A landscape with many peaks, sampled at points; each row gives a point and its height.
A climber steps from a point to whichever of its 3 nearest points has the largest rise for the distance, and stops where none of them is higher. Distance is the straight distance between rows; heights are no part of it.
z862 h=4.94: [130  85 114 159 112 100  95  88]
z758 h=0.73: [138 123 143 142 107 163 144  91]
z797 h=6.74: [108 146 156 113 156 171 152 129]
z695 h=7.28: [124 130 156 120 183 133 146 164]
z259 h=0.81: [ 89 165 171  92 187 174 144 139]
z616 h=5.94: [108 171  86 175  64 127 158 109]
z725 h=4.46: [121 139 119 117 125 153 156  94]
z67 h=0.90: [139 110  96 125 139  64 102 150]
z365 h=6.88: [160 127 131 118 113  93 103 178]
z713 h=7.46: [191 143 169  94  86 152  98 184]
z562 h=7.07: [136 126 198 132 149 156 132 178]
z400 h=0.88: [134 113 127 139  99 146 129  76]
z778 h=5.07: [123  73 102 175 102 101  69  97]
z256 h=7.11: [125 144 154 112 174 111 131 202]
z721 h=2.35: [109 141 104 112 140 144 157  97]
z248 h=6.90: [164 107 160 151 103 120 115 154]
z645 h=6.75: [124 167 107 163  67 156 160 105]
z950 h=4.55: [115  86  87 152 118 102  85  75]
z794 h=5.37: [143  79 129 171 101 114  92  94]
z258 h=4.21: [116 121 125 112 179 118 148 127]
z435 h=7.17: [136 113 148 132 156 131 135 150]
z897 h=2.56: [120  86  86 141 133  72  81 114]
z515 h=7.66: [122 135 187 128 146 194 147 132]
z708 h=0.79: [112 111  94 123 145 109 129  83]
z236 h=4.28: [124 107 135 125 144 129 140 113]
z371 h=2.84: [118 161 123 127 106 174 161 114]
z326 h=7.12: [141 135 165 116 155 128 123 194]
z947 h=1.39: [110  99  77 137 154  64  90 120]
z448 h=7.18: [104 145 172 110 197 134 133 187]
z173 h=7.57: [179 144 156  92 101 126 103 192]
z220 h=1.45: [ 94 185  94 107 136 156 176 119]
z976 h=3.19: [ 90 180  53 143 100 105 156 106]
z880 h=3.04: [149  91 131 158 103  91  95 131]
z764 h=6.76: [140 114 168 138 139 158 144 123]
z985 h=6.32: [152  98 156 151 125 140 133 119]
z601 h=5.87: [147  97 143 153 114 125 119 109]
z838 h=6.98: [141 116 183 139 147 161 141 155]
z254 h=2.12: [128 111 115 127 156  79 121 136]
z240 h=2.63: [111 144  86 125 114 131 143  74]
z338 h=7.10: [167 135 183 124 116 146 117 197]
z141 h=0.83: [ 86 159 145  95 188 166 153 132]
z206 h=7.42: [122 123 167 124 164 151 148 140]
z868 h=7.90: [123 149  94 162  49 147 133  75]
z763 h=6.52: [151 142 116  91 120  81 100 181]
z521 h=4.48: [143 111 118 132 117  78  93 153]
z163 h=0.82: [ 99 150 103 102 165 140 167 110]
z406 h=0.55: [ 99 150  77 114 133 119 156  83]
z971 h=4.36: [104 182  75 140  85 122 158  93]
z112 h=1.05: [116 121  98 147  82 133 124  62]
z100 h=6.46: [147 101 143 145 137 113 126 129]
z881 h=0.65: [ 90 125  62 116 132 105 119  64]
z905 h=3.54: [126  96 112 145 128 106 116  94]
z996 h=7.53: [114 135 187 116 171 178 142 144]
z285 h=7.48: [185 127 147 114  82 115  94 178]
z877 h=0.92: [121  87 105 158  95 129 108  60]
z26 h=4.74: [140 129 116 111 160  80 120 175]
z736 h=8.08: [153 151 127  66 136 102 109 200]
z731 h=6.96: [117 127 144 120 159 155 156 120]
z702 h=7.16: [154 139 181 119 136 135 121 202]
z176 h=1.54: [101  93  66 136 151  71  93  84]
z187 h=7.30: [172 113 134 134  83  92  86 164]
z683 h=2.39: [101 178  89 124 110 148 165 119]
z77 h=3.67: [130  85 100 153 107  75  86 123]
z991 h=5.81: [119 150 106 137  86 145 148  85]
z113 h=0.93: [ 90 171 123  94 160 169 163 125]
z634 h=7.26: [132 147 173 130 126 197 155 116]
z225 h=7.74: [160 158 148  73 132 126 110 206]
z934 h=1.34: [106 128  80 136 101 128 125  62]
z568 h=6.99: [165 111 177 143 108 130 118 176]
z772 h=7.25: [120 131 155 122 136 167 154 110]
z150 h=5.44: [125 117 129 118 157 132 144 122]

For each start below, name the point where the climber stops.
z259: z515
z220: z868
z254: z736
z713: z736
z285: z736
z163: z772
